Each scene shows the same named points in several views. A view is turned or mirrored, shifted and resized as a whole, has a little noise and may leave points out.
(in the rows, 128 means zero)

Scene 1
View 1
Relog: [126 206  97 141 119 162 126  94  43 148  72 197 109 196 115 168 147 154
 142 103  90 164 111 155  38]
Vegul: [132 158 112 124  99  88 121 157 104 133 106 154 145 139 117 125  98 109
 132 121  83 167 129 169  50]
mib: [153 131 119 103  95  63 156 189 123 138 134 133 142  65  80 120  82  67
 118 123  63 183 145 197  67]
Rafo: [127 188 106 131 108 131 114 138  66 135  82 167 134 155 130 136 130 146
 117  92  87 169 104 151  43]
lisud: [113 171 105 126 120  94  73 148 108 134  94 158 151 160 159 117 106 123
 130 115 105 160 125 138  52]
tima: [ 96 178  57 107 155  84  50 129 159 169 127 171 131 118 164 118 120  78
 162 123 124 154 184 116  78]
kago: [130 173  93 119 121 118 133 137  92 154 112 167 119 120  99 149 124  98
 142 114  84 172 141 167  61]
simos: [135 155 129 131  95  88 116 159  84 121  92 154 151 158 124 122  88 126
 128 121  80 167 112 171  43]
fen: [136 188  83 116 116 144  97 175  76 135  92 147 132 105 135 120 144 153
  87  57  85 186  97 143  52]
lum: [149 156  80  95 119  98 149 179 118 160 147 140 115  38  78 134 121  75
 118  99  73 190 160 179  82]
bop: [128 153  51  85 144  75  96 180 178 172 166 135 124   5 112 107 117  42
 134 102  97 184 195 141  99]
zadiv: [115 142 123 119 106  52  90 161 126 128 102 153 161 157 140 106  78  96
 139 139  98 158 138 161  53]
kasel: [147 145 149 133  82  89 172 148  70 123  99 161 144 163  82 141  81 109
 135 142  65 170 115 206  41]
mozel: [132 151 114 119 115  79 149 125 105 153 127 179 123 138  88 150  96  69
 164 155  84 167 161 189  63]
tob: [125 155 119 125 105  82 107 156 102 128  96 155 155 157 136 118  91 114
 129 124  91 164 122 162  49]
View 2
Rafo: [124 131 150 114 110 157 184  71  96 156 172 121 163 160 113 111 150 106
 149 114  81 128 176 133 119]
tob: [ 82 166 163 107  91 165 183 110 109 144 157 122 152 152 122 113 163 112
 114 103  95 138 147 129 136]
lisud: [ 96 160 139 114 107 167 174 121 120 148 169 130 148 152 121 124 160 109
 132 111  99 129 164 132 155]
lum: [148 150 169  76  49 127 111 122  62 132 129 103 175 115  92  77 165 111
  89 153 105 165 130 172 127]
zadiv: [ 63 188 164 104  88 170 177 130 114 136 156 124 143 147 129 118 169 113
 102 100 105 135 137 129 150]
bop: [145 170 133  73  44 135  68 187  73 121 128 114 163 105  92  91 174 104
  82 170 139 167 134 181 180]
Relog: [116 110 145 115 112 152 179  38  83 147 199 110 155 148 112 100 138 106
 175 103  61  79 190 111 116]
fen: [167 123 140 111 113 149 172  91 105 174 154 129 176 158 101 117 160 103
 152 134  96 169 182 160 117]
simos: [ 77 175 167 106  94 167 187 111 111 144 156 122 151 152 123 116 166 111
 105 100  99 145 142 128 130]
tima: [101 164  99 101  87 160 107 171 105 125 174 126 137 129 113 120 164 103
 130 134 124 103 168 133 207]
Vegul: [ 95 161 171  99  85 157 171 103  98 142 155 114 159 147 114 101 161 112
 110 110  91 139 142 135 128]
kago: [120 138 157  95  79 145 140  93  77 132 167 109 160 135 105  90 150 111
 127 123  87 114 155 138 130]
mib: [108 175 197  79  52 140 145 124  77 133 122 109 167 126 106  83 172 115
  65 124 107 170 109 168 112]
kasel: [ 76 160 206  98  76 154 193  61  79 139 156 103 159 144 122  87 154 119
  99  91  69 130 127 123  90]
mozel: [ 79 164 179  85  57 148 137 101  68 111 162  96 149 122 115  82 155 115
  94 113  89 104 130 128 137]
View 3
mozel: [166 169 136 148 115 109 123 117 176 169 120  94 117 100  92 129 156 194
  90 114 137 131 102  98 133]
bop: [158 136 158  99  87 157  84 146  99 156  84  93 124  96 141 107  95 145
 133 135 150 130 167  52 124]
simos: [143 190 145 131 164 108 150  89 161 135 110  77 127 113  93 134 148 178
 101 121 114 106  88 115  83]
fen: [ 82 134 151 125 187 133 149 101 130 144  99  77 157 142  87 164 140 200
 149 102 157  82 124  88  80]
lum: [147 132 165 118 100 132 107 148 123 175  89  79 147 105 121 130 126 206
 127 111 147 122 134  68 109]
tob: [140 182 143 131 165 113 150  87 158 136 110  76 129 119  92 136 148 174
 108 120 120 104  92 111  90]
tima: [133 162 127 119 148 148 117  95 142 131 110 111 109 113  93 130 115 125
 126 134 146 107 150  91 132]
lisud: [124 175 134 128 179 127 148  78 155 127 115  93 122 124  81 146 139 151
 118 124 131 101 114 111 100]
mib: [169 166 172 121 102 117 122 141 133 169  89  62 147  92 126 117 139 209
 101 121 122 124  95  86  84]
kasel: [151 180 150 154 142  92 156 112 183 165 120  67 140 114  86 142 176 233
  87 102 119 115  64 115  94]
Rafo: [100 155 140 141 185 120 158  89 162 146 114  86 144 140  66 166 156 199
 131 101 145  91 107 106  98]
zadiv: [155 195 141 127 155 117 146  86 161 126 107  80 120 105  98 121 139 148
  96 129 112 115  92 114  89]
kago: [132 150 144 143 139 121 131 114 163 165 116  93 132 121  85 150 150 200
 119 105 152 117 121  92 127]
View 4
tima: [151 151  79 170 128 118 115 114 139 187 145 121 222 127 125 171 154  75
 146 232 152 194 127 188 159]
Rafo: [172 117 110 125 155 113 151  92 116  88 161 150 134 144  75 134 103  88
 176 202 190 223 118 202 158]
fen: [183 131 108 145 170  93 137 107  90  89 155 162 146 155  57 168 108  57
 188 198 200 200 113 215 143]
mozel: [119  89 124  97 131 132 116 116 168 159 169 122 127 142  96 137 148 117
 153 215 176 190 157 180 133]
zadiv: [158 142 100 136 127 153 120 144 157 144 123 155 185 133 100 139 114 117
 147 208 153 216 152 167 160]
mib: [126  93 128 100 154 132  86 157 148 157 148 164 123 159  56 172 140  99
 166 198 194 144 177 186  94]
bop: [123 126  94 161 149 103  74 144 132 219 151 136 185 146  81 225 186  51
 163 229 180 123 153 206  96]
lisud: [169 141  94 141 141 131 134 124 134 120 137 152 175 137  91 140 109 100
 160 206 167 218 133 181 162]
kago: [138  97 114 120 148 111 130  96 134 135 172 126 133 145  85 148 138  88
 168 214 186 198 132 197 138]
Relog: [161 102 113 116 148 103 179  56 116  87 186 118 122 135  98 112 109  93
 173 213 185 253 101 199 180]
Vegul: [152 114 114 117 144 131 122 132 141 126 146 154 140 147  76 143 117 106
 163 201 177 199 148 180 135]
tob: [162 123 111 123 142 139 126 136 146 119 138 158 153 144  76 140 108 113
 162 197 172 209 146 176 151]
simos: [161 124 110 118 138 145 120 141 147 121 131 164 153 142  74 133 106 118
 160 197 171 209 154 174 147]
View 5
fen: [138  68 104 152  59 149  98  95 140 101  80 145 158 112 139 150 110 136
 126 199  79 104 143 125 109]
Relog: [149  87 111 140  50 168  90 109 153  89  87 170 152 105  95 130 158 160
 149 164 122 118 138  89  94]
tob: [162  98 136 145  93 166  93 106 129  79  97 106 112 131 126 137 149 137
 140 166 105 121 121 135  83]
Vegul: [144 100 135 137  86 163  91  98 126  76  99 113 126 140 132 131 155 135
 136 159 109 114 115 124  94]
lisud: [179  94 138 138  86 168  95 108 125  93  97 108 120 114 115 154 138 145
 148 178  98 127 124 136 100]
bop: [138 123 154  76  61 130  72  61  96  82 145  71 167 170 176 141 124 108
 143 189  88 117  92 155 195]
tima: [204 118 155  91  65 156  84  93 110 101 133  86 140 126 112 162 137 147
 176 188  93 138 106 149 166]
mozel: [128 130 151 104  78 159  75  83 118  54 128 103 136 165 139 107 181 125
 144 136 138 119  98 115 116]
Rafo: [150  81 115 151  65 165  96 107 146  88  80 147 140 109 110 138 142 145
 139 176 104 113 136 112  88]
lum: [105 109 133 103  56 137  77  65 122  70 118 112 169 171 175 118 140 112
 123 170 105 101 110 124 150]
zadiv: [172 107 151 135 105 168  92 107 112  78 111  86 103 140 130 145 155 137
 142 162 109 123 114 143  87]
kago: [139 105 127 119  57 158  81  92 134  77 105 137 152 137 127 126 155 136
 145 160 118 118 122 111 120]
kasel: [122  99 132 151  92 171  88 104 135  55  96 127 121 151 134 107 178 131
 124 137 134 107 122 108  55]
simos: [160  98 138 146 101 169  92 107 123  77  99 100 107 135 132 139 150 135
 134 165 105 119 121 134  78]
View 6
zadiv: [111 127 174 114 139 152 130 152 117  94 121 141  93 109 154 166 126 145
  82  95 128 125 113 103 114]
Vegul: [116 134 142  96 143 155 127 145 126 114 132 131 102 109 157 154 139 150
  93  96 108 142 109  91 119]
Relog: [170 133 124 100 149 169 111 124 170 139 131 146 139 123 199 135 184 139
  98 134  93 189 113  76  87]
kago: [134 141 115 103 133 144 122 137 153 127 144 133 115 103 152 143 146 144
 105  95  94 160 115  79 132]
lum: [ 95 139  87  84 124 131 144 140 145 131 152 115  94  92 122 142 112 151
 119  59  86 145 116  80 163]
lisud: [119 122 161 123 142 159 143 140 144 121 122 148 107 119 173 152 136 129
  96 106 127 144 116  99 100]
kasel: [134 151 142  68 153 159 100 148 103 100 130 119 103 103 162 162 162 177
  70 105  77 152  93  83 122]
mozel: [145 159 130 105 127 133 102 149 132  95 147 131 109  90 133 162 141 154
  95  97  95 143 116  86 149]
mib: [ 91 142 119  77 135 136 132 149 106 110 143 111  81  90 124 158 115 168
  97  64  88 130 105  89 156]
bop: [ 84 130  94 130 104 118 165 147 164 125 155 132  82  82  99 145  76 120
 140  40 120 128 132  93 182]
Rafo: [127 124 133  91 149 171 137 129 149 142 124 133 119 123 186 138 157 142
  98 109 104 170 107  83  91]
tob: [122 129 171  96 149 168 124 148 114 109 120 133 101 115 172 159 148 154
  78 105 109 137 103  95 101]
tima: [129 126 145 165 110 132 151 140 184 115 139 165 108 108 140 152 110 102
 126  89 150 136 137 102 133]

Which points are out of place in each view (at most two, in the order of its rows)? Write none if all are in place.
view 1 -> simos
view 2 -> none
view 3 -> tima
view 4 -> zadiv
view 5 -> Relog, mozel
view 6 -> tob
